Points on a hilly landscape, in no order, each with its height.
A ball rolls from a point to the lowest of its 6 nearest points, and stops where none of them is lower. Distance is the straight distance between rows; heights are no part of it.
mip h=337: [122 109  96  82  75 107  64  75  80 117  96  88 106 100]
rega h=172: [ 73  26 120  82 118  43 171 132 115 102 134 121 108 113]
kibir h=312: [111 105  99  86  94 100  61  80  97 126 109  85 105 102]
noki h=133: [ 21  65 166 115 122 162  63 127 103  63 116  93 127 152]
fogo h=476: [116 116 101  75  67 129  63  75  78  79  93  81 114 123]
fitel h=591: [ 56  43 109  86 140  74 161 138 104  97  98 120 114 128]
lepu h=537: [ 89 121 102  77  78 154  58 101  82  57 100  72 120 151]
mek h=378: [ 76 121 110  86  90 156  58 113  87  53 109  63 124 163]
Lolog h=212: [ 56  90 129  98 109 151  52 106  99  72 125  83 119 157]
Zaz h=324: [ 86  95  97 100 130 107  83 106 118 128 112 102  99 100]
bevid h=334: [138 125  88  89  66  98  70  82  71 130  82  88  99  82]
vebap h=310: [ 97 110  78 103 124  86  94  98 110 129 107  93  88  86]
nisu h=329: [109 115  76 103 123  74 106  95 116 127  95  97  73  76]
mobiz h=363: [101  97  83 112 127  75 140  98 122 105  88 121  76  79]
magab h=463: [138 103  89 137  80  30 160  73 115 116 112 123  61  33]
difo h=562: [125 134  68 109 105  62 114  92 101 125  94  93  64  72]
sop h=383: [ 59  19 137  81 129  24 171 134 119 109 148 116 107 116]
Tubi h=371: [117  68 100  99  95  47 174  97 126 109 106 137  95  45]
zolib h=398: [122  79  96 114 102  49 163  83 125 108 101 132  78  44]
monub h=808: [ 77  44 106  79 126  64 171 122 110  92 103 120 106 108]
zope h=222: [ 54 117 124 101 104 163  52 131  91  49 126  62 119 177]
kido h=505: [128 161  89 111  76 175  45 100  85  62  59  79 113 117]
Nolat h=481: [116 150  87  99  75 185  41 115  92  64  68  78 131 128]
dud h=420: [130  92 100 127  96  36 162  78 124 114 110 131  70  29]
Zivaz h=87: [ 14  80 167 111 126 169  55 143 105  46 122  88 125 169]
Damuv h=177: [126 119  73  91  90  80  78  88  92 133  89  87  93  89]
mev h=158: [ 94  42 111  75 109  35 182 125 123 108 134 125 112  78]
gazi h=410: [ 93  97 111  84  90 129  58  77  94  97 116  84 115 125]
vemo h=184: [ 40  87 139 105 115 154  51 114 101  59 127  80 115 163]
dadol h=408: [151 129  87  99  51 115  69  73  65 114  65 105 102  70]
kevus h=429: [122 110  90 127  99  48 148  78 114 106 101 119  59  44]
ves h=565: [145 184  81 127  85 180  22  90  87  70  61  83 103 107]
beba h=415: [ 98 143  91  90  83 174  49 126  85  59  91  73 134 146]
ket h=571: [ 78  66  91  94 138  82 152 122 122 106  94 119  98  98]
ratol h=521: [149 145  96 106  56 137  60  63  65  90  52 108  98  85]
Nogam h=432: [ 92  76  92  99 131  75 155 106 127  95  92 126  87  75]
nolag h=379: [113 121  67 114 119  60 124  87 113 112  94  97  63  76]
Zulo h=128: [ 40  51 148 102 126 146  75 125 105 102 118 104 129 133]
Zul h=339: [ 81  88  86 106 138  92 123 108 126 112  93 114  90  89]
Zote h=516: [153 138  63 109  62  75  93  92  63 141  71  90  87  64]
zuvit h=360: [ 69  76 118  93 119 127  72  97 113 120 124 103 114 118]
Patap h=345: [103 106 103  78  89 112  56  83  87 112 104  86 110 108]
zus h=556: [ 42  54 130  99 135 131  98 144 113 116 104 113 130 124]
der h=443: [144 134  96  90  57 122  66  76  66  95  70  97 104  94]
zanu h=399: [ 62  68 101 101 137 116 105 123 120 124  99 113 114 110]
zezib h=397: [136 121  92  84  63 116  61  77  75 101  79  94 110  91]
Daba h=309: [ 74  25 125  78 124  22 178 132 130 120 152 121 107 101]
kilup h=634: [155 124  76 140  72  24 150  64  93 116 109 112  54  35]
gegi h=617: [144 128  67 137  82  27 149  66  90 113 100 108  50  46]
ridub h=548: [124 146  91  94  70 148  61  80  76  68  64  86 111 115]
beb h=836: [138 137  59 116  84  51 116  93  84 131  86  88  72  65]

For each start below, name every point that the ball comes to, in order.
Nolat -> mek, vemo, Zivaz
magab -> Tubi, mev
fitel -> rega, mev
gegi -> dud, Tubi, mev
ket -> Zul, vebap, Damuv
kido -> beba, zope, Zivaz
ves -> beba, zope, Zivaz

Where does a ball stop that starts at each point below?
Zaz -> Damuv
fogo -> Damuv
ratol -> Damuv
mobiz -> Damuv
